Points, in no order, along strands that fork and pass close to each other.
Points whose rows are less than 28 apart are linked; no others are. Some points are linked to none.
sibuz: [-10  10  -5  10 -31 -10  -7  16   9  35 -21   9  23 -16 -16   6   1  20
  -9  21   4  42 -12  20  11 -22]
diza: [-12  17  -7   8 -12 -16 -24  15  13  29  -6  11   7 -35   7  -5  -1  16
  -4   7  -2  30 -10   0  -5 -30]
ter: [-18  21 -15   8  -1 -10 -10  15   2   6   8   4 -16 -25  20   0   5  -1
  -2  -2   2   4  -4 -29 -23 -15]
pepi: [ 13   0 -16 -23   6   8 -15  -4   7   1  10  -2 -21 -20  24  -3  -4 -10
  15  -1  -7  -6  15 -24  -3  -4]
pefib: [ 18 -19  -5  -8 -13  15   6  -5  12  11 -16  -3  14  12 -10  11  -8   2
   5  11  -6  11   6  22  24  15]
difar: [  8  -6  -5 -23  12  23   9 -19 -24 -24  15   2 -16  29   1   5  18 -18
  -5  11  -7 -29  14 -13 -15  18]
mumo: [-21  15   4  14  18  -7   5  10 -19 -10  15  -2 -11   1  10 -12   4   2
 -14  -5   1 -14  -6 -14 -23   6]
palu: [-10   8   4   5  20  -3   6   5 -17 -13  12  -4 -16  -3  16 -18   2  -4
 -11  -4   1 -23   1 -20 -20   6]
fub: [ 25 -19   1  -6   9   1  -7 -12  16  -7   1  -2 -10  12  12  -7 -13   1
  20 -27   6 -12   9   2   2   4]
milap: [ 15 -24  -6 -17 -21  20  11  -9  13  18 -19  -2  22  17 -13  15  -8   8
  14  14  -9  30   9  35  35  12]
zop: [  2 -16  21   7  13 -16  -6  -6   5  -9   4  -1  -4  13   1 -26  -9   2
   9 -33  13 -18  13   3  -5   7]
dum: [-33  26   4  25  -1 -17   3  16 -17   2   4   5  -3   6 -10  -7  12   4
 -20   0   5  -1  -9  -7 -13  -1]
tinol: [ 24 -33   2  -5  -8   9   9 -15  21   9 -20   0  13  21 -10   5 -15   8
  15  -5   5   4   6  25  18  10]
sut: [ 11  -8  -9 -20 -14  13   5   6   3  20 -15  -1  16  -7   2  16  -3   7
   2  21 -15  34  -1  17  27  -2]
zavo: [ -4  17  -5  -5  18  14   7  -4 -35 -26  14   0  -8   4   5   4  22 -18
 -22  19 -13 -16   2 -19 -19   7]
Fuf: [ -6   2   0  15  -7 -10 -13   8  14  12  -5   0   9 -18   2   0  -8  11
   0  -3   6   9 -12   6  -9 -17]
danek: [ -4  11 -15 -20   0  30   9 -14 -35 -26   8  -2   5  23  -5  18  31 -26
 -13  26 -24  -4   6  -3  -3  20]
gobut: [  2 -16  22  12  -8  -9   4  -6   8   7 -26   0  30   9 -23   0 -14  19
   7  -6   6   7  -6  30  21   4]
zino: [ 17  -3 -10 -22  -7  14  -2   4   3   8   0  -1  -5 -12   6  14   2 -10
   5  19 -12   6   6  -5  10  -1]
Vovo: [ -3   5  -7   6  -8 -12 -27  13  16  28  -4   7   1 -37  20  -9  -8  13
   4  -3   2  20  -8  -5 -16 -33]
pes: [ 17 -21  -7 -15 -18  20   8  -6   9  15 -18  -3  18  11  -9  13  -8   6
   8  15 -10  24   8  27  30  14]
ropap: [  4   1 -12 -11   9  -5 -11  -1  17  -2   8  -3 -19 -27  27 -12  -7  -3
  15 -11   0  -8   8 -20 -10  -9]
Roliz: [ -1 -10  23  14  -7 -12   7   0   1  -1 -20  -4  30  17 -30   2 -10  16
  -3  -5   6   7  -9  33  20   8]
Zosem: [-27  21   5  26   2 -23  -8  13  -6   1   2   0  -7  -3   1 -14   5   9
  -8 -14  12  -3  -6 -10 -20 -14]
Tika: [ -3   0  -1   0  13 -11  -8  -2   6 -10   7  -3 -19 -16  23 -30  -9   1
   9 -25  10 -22   5 -19 -19  -8]
vaded: [-10  14 -14  -5   3   6   5   6  -8  -4  13  -1 -12 -16  13  10   7  -8
  -1  10  -4   5  -2 -22 -10  -7]
san: [-13  11 -14   0 -11  11  14   5 -14  -5  10   6   7  -4 -15  23   9 -13
 -18  27 -11  19  -8  -4   4  -2]
zun: [ -6  18 -21 -18  10  20   2  -7 -29 -21  14   0  -3  -7  10  12  27 -20
 -15  24 -16   3   2 -23 -15   1]
Zov: [ 37 -33   0 -28  14  16   5 -19   6 -12  -6 -15   0  27   0   7  -9  -4
  23 -16   1 -15  11  13  25  19]
defop: [  1   4 -11   0  -8  -7 -22  15  17  23  -1   5  -4 -38  26  -7  -8   9
   6  -1   0  13  -7  -7 -19 -31]
radob: [ 12   1 -13 -20  -4  10  -1   9   4   9   4  -2  -8 -22  12  11   0  -9
   4  19 -11   7   2 -10   4 -11]
Mog: [ 30 -23 -10 -25   0  19  10 -14  12   4  -6  -7   2  21  -9  19  -5  -3
  13   6   0  -1   7  13  22  15]
mer: [-19  25 -15   5  -4   7  10   4 -18  -7  13  10  -8  -8   1  14  16 -11
 -17  20  -5  13  -5 -21 -14  -4]
teg: [ 23 -10 -10 -19  -4   6  -6   3  19  16  -8   0  -4 -15  14  -2  -6  -2
   9   6  -4   6   8   0   7  -5]
maza: [ 14 -26   7  -2 -13   2  -1 -11  20  16 -24   2  20   2  -5  -1 -13  11
  12  -4   1  13   6  22  19   3]
Letik: [-21  18   0  27  -7 -23 -19  12   7  10  -4   3  -1 -27  -2 -12  -4   8
  -7  -6   8   3  -8 -12 -16 -27]
Zosas: [  4  -2  -9  -6  11  -6 -11  -5  10  -8   7  -3 -22 -20  27 -24 -10  -4
  12 -20   5 -18   8 -24 -12  -8]
vom: [-21  21   3  10  18   2  19   2 -35 -20  15   6   1  15 -11   9  16  -9
 -28  17 -11  -2  -4  -4 -13  13]
Nuzaf: [-18  20 -11   2   0   8  15   2 -20 -10  12   7  -4   0  -4  15  16 -11
 -17  18  -6  11  -6 -14  -6  -2]
zil: [-15  12   2  21  -4 -19 -13  11   8   5  -2   0  -5 -16   3  -7  -3   7
   1 -12  12  -2  -9  -9 -19 -22]
nezod: [ -9   8  -1  17  -4 -17 -20  12  16  13  -2   2  -5 -29  13  -6  -6   6
   5 -10   9   1  -7 -11 -22 -27]
rubul: [ -5 -10  18   7  11   8  16  -6 -16 -15  12  -7   0  38 -18  -2   1  -9
  -9  -4  -3 -17  16  14   8  35]
goga: [-19  19  -3  18 -20  -9  -5  12   7  23 -11   7  21  -7 -20  15   5  14
 -13  21  -3  32 -14  21  12  -6]
mokur: [ 17 -10  -1  -6  -8   6   2   0  13   4 -12  -2   6   2  -4   6  -5  -3
   3   3  -4   3   3   9  16   9]
bik: [-30  16   1  19 -17  -1  18  10 -21  -4   7   8  15  15 -32  11   7  -3
 -27  18  -5  15 -17  13  11   8]
bised: [  6  -6   4   5  -2  -9 -15   5  23  19  -5   2   2 -32  16 -11 -10  12
  15  -7  12   2  -8   0 -15 -23]
Vod: [ -7   4  14   1   0   7  18   1 -20 -12   4  -3   2  25 -16  10  10 -10
 -10   4  -8  -1   4   9  18  18]
dafu: [ 23  -3 -18 -42 -11  25  -9  -5  -3   4   7   7 -11  -7  11  21  11 -13
  12  26 -20   4  10 -10   5  -3]
Bor: [  1  -2  18  11   2 -19  -5   1  16   2  -6  -1   0 -12  -1 -15  -9  10
  15 -18  17 -11  -8   4  -6 -14]
kig: [ 12  -1  -9 -14   6  -4 -10   1  20   5   2  -1 -15 -25  22  -8  -6  -3
  15  -6  -1  -4   7 -12  -4 -10]
Fumi: [ -4  -3  10   1   8  -6   4  -1  -6 -11   5  -5  -7  12   2 -15  -2  -4
   0 -17   0 -13   9   0   2  12]
Pokup: [-33  21   0  23 -21  -4   7  12 -17   0   3   7  18   7 -30  12   5   1
 -23  17  -7  20 -20  14  13   7]
gur: [ 20  -6 -10 -18   0   0  -8   4  21  14  -3  -1 -12 -23  20  -6  -5  -3
  12   1  -2   1   8  -6   0 -11]
Lile: [  0   5  -7 -11   4   6   0  -2  -2  -7   7  -5 -14 -12  13   1   2 -10
   6  -1  -6  -4   6 -18   3   1]
Dinak: [ 10 -31  16   3 -15  -1   1 -16  21  20 -25   4  26   7 -11  -1 -16  17
  20 -10   6  14   5  28  25   2]
Gid: [-18  12  11  24  -2 -22  -7  12   2   2   0  -1  -2  -4  -4 -11  -1   9
   0 -16  15  -4  -8  -2 -16 -17]
Vulak: [ 18  -4  -9 -22  -9  18  -1   0   1   4   2  -1  -5  -4   0  18   5 -12
   6  19 -10   4   9  -3  12   6]
rovur: [  8 -12  23   7  -7 -10  10   0   5  -6 -11  -2  14  30 -25  -5  -3   5
   0 -13  10  -4   3  27  16  18]
Mudez: [-13  10   2   1  12   6  11   0 -22 -15   9  -2  -9   2   7  -2   7  -7
 -10   3  -6  -6   0 -13  -5   5]
Ros: [19 -9 -3 -9 -7 10  3 -5 12  3 -6 -2 -1 11 -6  9 -3 -5  6  2 -2  0  7  8
 17 13]
ritus: [-23  19   0  27 -14 -15 -13  11   4  10  -5   4  15  -9 -19   3  -2  12
 -14   6  -1  18 -14  11   4 -10]
nar: [-29  24  -3  21 -22  -5   2  12  -5   8  -2   8  21  -1 -28  18   6   6
 -19  23 -10  27 -19  18  17   5]
Kem: [-10   4  12  13  -3 -15   5   9   3  -4  -2  -4   6   3 -11  -5  -2   6
  -2 -11  10  -4 -10  11  -1  -6]
nisir: [ 31 -28  -4 -13   1   4  -4 -11  29  15 -13   2  -3   0  14  -2 -11   4
  22 -10   7   1  12   6   4  -2]
kup: [ -8   9   3  -4   5  18  14  -7 -33 -22   7   0  -1  19  -7  13  19 -15
 -13  15 -15  -3   8  -1   4  15]
Legu: [-16   1  15  18  -8 -13  12  11 -10  -5  -4  -6  25  24 -36   5  -1   8
 -20   1   4   9 -16  28  16   7]
pak: [  2   2 -11 -22   1  31  11 -19 -32 -27  12   1   0  30  -7  11  25 -22
 -11  22 -20 -15   9  -1  -5  23]
zibop: [-22  22  -4  18 -20  -7  -2  12   2  15  -5   8  21  -4 -22  17   4   9
 -16  21  -8  29 -17  18  14   1]
kizu: [  0  -5  20   7  -4 -12  10   6   1  -7  -9  -5  11  19 -19  -4   0   2
  -3 -11   7  -4  -2  20  14  12]
mumid: [ 32 -16 -18 -34 -13  24  -6  -3   7  21  -7   2  -5  -4  11   9  -5  -2
  12  18 -10  10   9   2  14  -2]
Regu: [ 2 -3 -4 -1 -7  2  4  6  7  5 -7 -4 14 -6 -6 12 -5  1 -8  9 -6 12 -9 12
 14  2]
guzo: [-10  18  -2   2  20   9  10  -1 -34 -24  16   3  -7   5   2   3  16 -14
 -23  16 -12 -11  -1 -16 -18   7]
favi: [ -2   9 -20  -5 -11   0 -12  18   8  20   6   5  -6 -30  21   3  -6   1
  -1  13 -10  16  -8 -11 -13 -25]
vor: [ -7   7   3  -2  14   9   8  -2 -24 -16   9  -3 -11   3   8  -8   6  -9
 -10   2  -6 -16   5 -16  -6  10]
mudu: [  4 -11  21  19  -1 -15  -5  -5  16  16 -15  -1  19 -12  -8 -12 -19  23
  16 -13  17  -3 -11  13   4 -12]
rane: [ 24 -35  17   2  -2  -5   7 -15  23   7 -19   3  11  24 -10  -3 -18  14
  24 -19  13  -8   5  20  12   6]
vafa: [-11  12 -16   5  -9 -11 -17  19  10  17   3   5  -6 -31  16   0  -3   1
  -5   6  -5  11  -6 -16 -20 -23]
Dudu: [-23  14  10   9  13   2  25   3 -33 -17   9   3   4  23 -18  12  15  -9
 -24  15 -10   2   0   3   1  16]
dun: [-21   8  12  26 -11 -15   6  11  -8  -2  -1  -2  23  18 -36   3  -3  12
 -19   2   6  12 -16  26  10   2]
favem: [ 38 -31  -6 -21  14  10  -7 -17  24   2  -3  -7  -9   3  22   1 -13   3
  33 -17   6  -9  13   4   3   2]
Pas: [ 25 -25  15   0   2  -7   1 -13  22   2 -14   3   2  19  -2  -4 -13  10
  22 -22  12  -8   6  12   7   6]
Muru: [ 10 -17  32  11   4 -24  -3  -5  13   4 -11   2   8  11 -16 -16 -12  14
  17 -26  21 -13   3  11   7   3]
Dukez: [ 25 -19   8  -3   7  -4  -5 -12  21  -1  -6   2  -6  13   7  -5 -12   5
  21 -25   8 -10   8   6   4   5]
Pimok: [-13  11  -8  14  -6 -17 -22  15  14  15  -1   3  -6 -33  14  -6  -4   4
  -1  -4   4   5  -5 -16 -23 -28]
zere: [  4   7 -18 -18  -2   8  -2  12   2   8   9   0 -13 -26  17  11   1  -8
   5  19 -10   7   0 -18  -7 -17]
kagi: [ 13 -10 -10 -28  13  24   1 -21 -15 -18  16  -1 -23  19  17   3  14 -18
   4   3  -2 -31  14 -24 -17   9]
Muder: [  5   7 -20 -14  -7   6  -5  16   6  17   9   2 -10 -30  22   6  -4  -3
   2  17 -11  12  -6 -12 -10 -24]
rofup: [ 32 -31   3 -31  12  22   8 -20  -5 -15   0 -15   2  35  -7  12  -4  -7
  14 -13  -1 -16  11  12  28  24]
duzig: [ -5  -1   8  20  -4 -11 -13   2  15  18  -9   1  17 -17  -3  -2 -12  20
   6  -5  11  12 -13  12  -4 -18]
Pabez: [  4 -23  22  10 -13  -5   4 -14  14  14 -29   1  31  13 -22   2 -15  19
  14  -8   4  11   1  34  28   5]
Dava: [ -6  20 -16  -7  16  15  -2  -4 -25 -18  20   1 -16 -17  22   1  18 -14
 -14  16  -7  -7  -3 -33 -27  -5]
nolid: [ 22 -24  13  -8  11   2  12 -11   6 -12   2  -8   2  37 -12  -3  -9   2
  12 -22   9  -8   9  21  16  20]
nufi: [-11  23 -21 -13  10  18   7  -7 -31 -21  14   0  -2  -1   3  15  29 -19
 -20  26 -16   7   0 -19 -13   1]
Vobi: [-10  -2  19   6   6   2  17  -1 -18 -13   6  -6   3  32 -16   1   6  -7
  -9  -3  -5  -7  10  15  13  28]
zofos: [-25  15  -3  13 -18   7  20   5 -22  -8   7   9  20  14 -35  23   7  -7
 -29  26 -12  24 -17  16  18  10]
dukap: [-17  13  -2  12  10 -13  -9   7  -3  -7   9  -3 -15 -15  24 -20  -1   7
   4 -20  10 -12  -5 -18 -26 -10]
sog: [-17  15  -4   1   6   6  13   2 -19 -12  11   1  -7   0   2   9  12  -7
 -12   9  -5   3  -4 -14  -4   0]
durut: [ 11  -8 -10 -14   6  15  -7 -12  -7  -9  12  -4 -21   4  16  -6  -2 -13
   6  -9  -1 -19  14 -22  -4   6]
fibok: [ 10  -5   1  -5 -12  13  10   3  -2  -1  -7  -4   9   9 -14  19   1  -9
  -5  14  -8   7  -2  10  22  14]
Ruv: [-16  21 -12   6  11   2  -4   6 -14  -7  16   1 -18 -19  26  -4   5  -4
  -6  -1   1  -3  -7 -32 -25  -5]
gutam: [  5  -4  -4  -1  -4  -8 -15   9  22  18  -3   2  -2 -35  23  -9  -9   8
  12  -3   7   5  -6  -3 -16 -24]
bap: [ 10  -6 -14 -28   8  27   3 -21 -19 -21  15   2 -17  19  11   5  21 -21
  -2  11  -8 -25  13 -21 -16  13]
Bezo: [ 13 -17  24   5  -3 -12   6  -5  10  -4 -11   1  10  28 -19  -7  -7   7
   8 -19  14  -7   5  23  12  16]
rud: [-12  21 -14  -8   9  18  13  -8 -35 -23  10   1   2   9  -5  18  29 -19
 -21  24 -18   5   1 -11  -6   5]
gofiz: [-5  4  7 -1 -2  0 12  4 -5 -8  1 -5 -2  8 -4  3  6 -7 -4 -3 -3 -2 -1  2
 13  7]
kekor: [ 28 -15 -14 -35   1  22  -3 -12  10   7   6  -2  -9   8   5  18  -1  -6
  18   9  -6  -2  10  -1  11   9]
teke: [ 0  2  3 -2  0 -4  4  2  5 -7 -1 -4 -6  0  2 -3  1 -5  3 -9  0 -5  1  0
  9  3]
vabit: [-10  22 -13   3  14  10  -2   1 -22 -12  21   3 -19 -18  25  -3  12 -10
 -14   7  -3  -7  -6 -35 -29  -6]
kati: [ 21 -25  -2  -5 -12  12   8 -10  17   9 -18  -1  16  17 -11   8 -12   6
   9   3  -1  10   7  25  22  14]
seko: [-24  20  -1  29 -11 -20 -18  13   5   9  -5   3   6 -23 -10  -7  -3   9
 -12   0   3  10 -11  -5  -9 -20]
bon: [ -9   5   1   5  10 -13  -6   1   5  -9   6  -3 -14 -16  20 -24  -6   5
  11 -23  10 -16  -2 -13 -18  -9]
Kider: [ 15 -22  16  -2  11   0   9  -9   4 -12   7  -7   1  39 -11  -8  -8   0
   8 -24   9 -11  11  21   9  22]
Dodi: [-31  26   3  23   7 -13   2  13 -19  -2  10   6  -8   5  -1  -7  12   4
 -20  -1   2  -3  -9 -13 -18   2]
Gube: [ -3  16 -20 -18  14  20  -3  -7 -27 -22  17  -1 -12 -14  19   4  24 -21
 -13  21 -11  -5   2 -31 -24  -3]
kolo: [  8 -10  24   9   3 -20  -3  -3  16   3 -12   2   6  -2  -8 -17 -11  13
  15 -21  17 -13  -3   7   4  -6]
sovap: [  5 -17  14   3  11   1   9  -8  -3 -12  11  -8  -1  37 -10 -10  -5  -4
   1 -19   4 -15  14  16   6  25]
dolev: [-27  19   4  18  14  -9   6  10 -20  -6  13   1  -7   6   4  -7   6   3
 -16  -4   1  -7  -7 -11 -20   6]
guli: [  1  14  -5 -11  17  15   3  -7 -29 -25  13   0 -16   0  12  -1  22 -20
 -15  15 -10 -22   5 -26 -20   7]
palep: [ -6   6   7  -2   0   8  16   0 -18 -12   3  -2  -2  16  -8  10  10 -11
  -8   4  -7  -1   3   2  14  12]
samo: [  1   4  -3  -6   3  -2   0   0   7  -5   3  -5 -11 -10  11  -4  -1  -6
   7  -8  -2  -6   4  -9   4   0]
Vuze: [ -1  -5  16  23  -3 -13 -12  -1  15  19 -11   0  17 -17  -4  -7 -16  22
  13  -9  15   6 -13  11  -3 -19]
lud: [ 35 -28  -2 -14  14   6  -7 -16  21  -5  -1  -6 -10   7  19  -4 -16   2
  31 -25   7 -14  10   3   1   3]
nozu: [  6  -7  11   0  10 -17 -10  -7  17  -6   0   3 -10  -8  11 -22 -11   5
  16 -29  10 -15   4  -6  -5  -7]
pom: [  9  -8  13   4   8 -18 -14  -6  29  11  -5   4  -7 -25  14 -19 -13  11
  24 -21  17 -13  -4  -7  -9 -18]
nili: [-22  18   5  30 -14 -14  -8   9   1   7  -5   3  18   0 -26   4  -3  14
 -14   4   1  17 -15  17   7  -7]
mol: [ 13 -12 -12 -22   7  22  -5 -17 -10 -11  15  -3 -23   9  16  -1   4 -16
   7  -4   0 -24  14 -24 -10   6]
fise: [-24  18   7  30 -15 -15  -1  10  -6   2  -4   2  22  10 -33   4  -2  14
 -17   6   2  17 -17  23  11  -1]
Faf: [  3 -12  14   5  11 -10  -1  -5   2 -10   5  -4  -6  17   1 -22  -7  -2
   4 -28   7 -18  14   3  -3  12]
lomam: [-10  12  -7  10  -9 -16 -28  14  14  28  -5   9   4 -38  12  -8  -6  13
  -2   0   0  23  -8  -5 -12 -32]
Lisag: [ 24 -14  -7 -17  -1  15   5 -10  12   1  -1  -3  -3  17  -5  13  -4  -4
  12   1   0  -2   8   7  17  14]
Gupe: [ -6 -10  17  11  15   1  12  -5 -12 -16  10  -8  -3  33 -11 -12  -2  -9
  -9 -10   1 -25  18   6  -3  33]
Gif: [-33  28 -12  17 -15 -12 -10  21  -7  10   2   8   6 -31  -5   2   5   0
 -18  19 -10  19 -12 -14  -5 -12]
rog: [ 40 -35  -3 -31  15  16   2 -21  14  -6  -8 -15  -2  17   7   6 -10  -1
  29 -15   2 -15  13  10  20  15]
digi: [-14   9  -4  20 -10 -12 -15  11  11  11  -2   2   7 -17  -3   1  -6   8
  -7  -1   3  10 -11   1 -10 -17]
nodiz: [-27  23  -3  22  -4 -18  -7  14  -4   3   1   2  -7  -9   1  -8   6   5
 -11  -6   8   0  -9 -16 -17 -13]
Kogap: [  0  13   2  -4  23   5   4  -1 -22 -18  15  -1 -24  -3  17 -12  12 -15
 -11   5  -2 -30   6 -30 -22   7]
ket: [ 26 -23   3 -15  10   8  10 -13   6 -10   0  -9  -1  33  -8   4  -9   1
  14 -16   5 -10   7  17  19  17]
Niba: [ -7  18 -18 -20   4  26   8 -11 -35 -24   8  -3   5  13  -1  20  34 -27
 -18  28 -25   3   4 -11  -6  13]
memun: [ -9  11  -5   7 -25 -12 -12  14  13  35 -19  11  16 -21  -6   3   0  21
  -3  15   4  40 -10  13   6 -27]
Lizit: [ 11  -9  -1  -5  -8   5   2   3  11   7 -12  -4  11  -6  -3   7  -5   0
  -1   7  -5   9  -2  12  15   5]
laf: [  9 -14  14   2  12 -15 -11  -8  13  -8   1   2  -9   2   9 -23 -13   3
  15 -34  10 -17   9  -4  -5  -2]
robot: [  4  12  -2 -12  19  12   0  -8 -25 -22  13   1 -23   0  16  -6  19 -20
 -11  10  -6 -29   9 -30 -21   6]
Kufaf: [ -2   8   2  -2  21   1   4   1 -17 -14  13  -3 -24  -4  20 -19   5 -10
  -9  -3   2 -30   5 -28 -20   6]
muf: [ -3   0   8   4   8 -17  -8  -2  14  -7   1   0 -10 -15  13 -21  -7   6
  16 -24  12 -14  -1  -6 -10 -11]
Tezi: [ 36 -33  -3 -16   5   7  -2 -14  29  12 -12  -3  -4   5  16   0 -12   6
  31 -14   9  -3  13   8   4  -1]
Robu: [ 27 -21  -6 -15  -4   4  -7  -4  24  18 -14   2  -1  -8  13  -4  -9   2
  13  -2   2   6  11   4   6  -4]
zaged: [-17  18  -4  13 -29  -8  -3  16   7  31 -18   8  23 -12 -19  12   6  15
 -15  27  -1  39 -14  22  14 -11]
pove: [-15  22 -17  -1  -3   5   3   8 -12  -2  15   7 -12 -16  10  13  11  -9
  -9  16  -4  12  -3 -26 -16  -8]
kibeb: [ -2   0  11   5  -2 -12   6   5   6  -6  -5  -5   3   3  -6  -5  -1   2
   1 -12   6  -6  -5   9   6   0]
suf: [ 30 -27 -13 -32  -4  25   9 -13  10  10  -6  -5   4  18  -9  21  -5  -3
  12  15  -5   3   9  13  22  13]
vadi: [-16  20   1   7  18   6  15   0 -34 -20  15   4  -3   9  -3   7  15 -10
 -24  15 -12  -4  -3 -10 -14   8]
Fuv: [ -5   9 -11 -11   4   5   1   2  -3  -6  11  -4 -14 -18  16   4   3  -8
   5   4  -4   0   3 -21  -3  -4]
bezez: [ -2   0   5  -2  12   7   6  -3 -19 -13   8  -4 -14  10   7 -11   3 -10
  -7  -4  -4 -20  11 -14  -5  13]
debu: [ -1  -1  -5  -1  -7   5   7   8   2   4  -1  -3  12  -6  -9  18  -2  -3
 -11  16  -9  14 -10   8  13   1]
did: [  3 -19  16   7  15   1  11  -8  -4 -13  12 -10  -4  36  -9 -13  -5  -7
  -3 -18   5 -24  17  10  -2  27]
dabu: [-11  18  -5   8 -17 -16 -20  16  13  34 -13  12  10 -31   1  -3   1  19
  -4  11   2  36 -10   5   1 -30]
Zamed: [  9 -17  23  14   0 -16  -5  -7  19  15 -17   1  14 -10  -7 -16 -18  19
  18 -17  18  -9  -6   9   6  -9]
Nege: [  5  -4  -7 -21   8  25  11 -19 -28 -27  14   2  -8  32  -5   6  20 -20
  -9  17 -13 -25  13  -6 -11  23]
duger: [ 26 -26   3 -23  11  16  13 -17  -3 -13   3 -12   1  38 -13  11  -5  -3
  11 -11   1 -10   7  17  27  23]
pogem: [  0  -3   3  -3   8   6   3  -5 -12 -11   8  -4 -13  12   7 -12  -2  -8
  -2 -11  -4 -17  12  -9   1  13]
damol: [ -6  -6  19  15  -8 -12  10   5  -5  -4 -16  -6  31  23 -34   7  -6  12
 -12  -2   4  10 -12  34  22  10]
sel: [ 25 -39  11  -2  -4   3  12 -17  23   7 -21   1  15  25 -12   2 -18  12
  20 -13  10  -2   6  26  17   7]
Mugu: [ 12  -9   5  -4   8 -15 -15  -5  32  12  -4   5 -11 -30  22 -18 -11   7
  24 -18  13 -10   1 -11 -10 -17]
fedez: [ 13 -20  31  10   0 -19   3  -6  12   1 -13   2  12  23 -21 -11 -10  12
  12 -23  19 -10   5  19  10  11]
fef: [-26  24  -3  25 -13 -17 -17  14   5  14  -6   5  12 -24 -11  -1   0  11
 -14  10  -4  20 -11   4   1 -16]
mozo: [ -3  -4 -13 -14 -28   7  18  11   4  28 -20   5  26   2 -16  25   1  10
 -10  32  -9  47 -12  26  31  -9]
vog: [-16  18 -17   7  -9 -10 -12  19   6  13   6   6 -10 -29  15   2   1  -2
  -6   7  -3   9  -6 -23 -19 -18]
kof: [-18  20 -12   7   6  -5  -6   9  -4  -2  11   0 -17 -20  25  -5   4   0
  -1  -7   3  -2  -5 -29 -23  -9]
Boke: [-15   7  12  21  -2 -18   0  11   2  -1   0  -4   3   1 -10  -8  -1   9
  -1 -13  14  -4 -10   8  -9 -12]
Zipum: [  4  -4  12  12   1 -16 -13   1  23  12  -6   1   0 -25   9 -14 -11  13
  18 -14  17  -8  -9  -1 -13 -19]
nuvi: [-33  26   0  27  -8 -18  -4  17 -11   3  -1   4  -1  -6 -11 -10   8   4
 -20   0   5   2 -10 -11 -11 -10]

Follow the links from the first point to the second, and from the first to the third. Name the last point that the two ways share.
vafa, fef, Boke: zil
Vovo, Zamed, Mugu: Zipum
rubul, Kem, vaded: teke
favi, digi, kibeb: zil

A fork is a point with three links, a tip a point with one. Leave the first point through the second and follow the links. Name the first fork or tip that comes.
zere, radob: Vulak
Fuv, Lile: teke
dun, fise: seko
mumo, dolev: Gid
palu, Kufaf: Dudu
debu, Regu: suf
Fumi, Faf: bon

A fork is a point with three links. Follow the links from the first point to the second and name the forks in between, in order.
ritus, nuvi: seko > zil > Gid
zino, Pimok: vafa
nuvi, teke: Gid
fedez, mudu: kolo
nodiz, duzig: Gid > zil > seko
Vobi, Lile: teke
Fuf, vafa: seko > zil
Faf, Zosas: bon
defop, Bor: Zipum
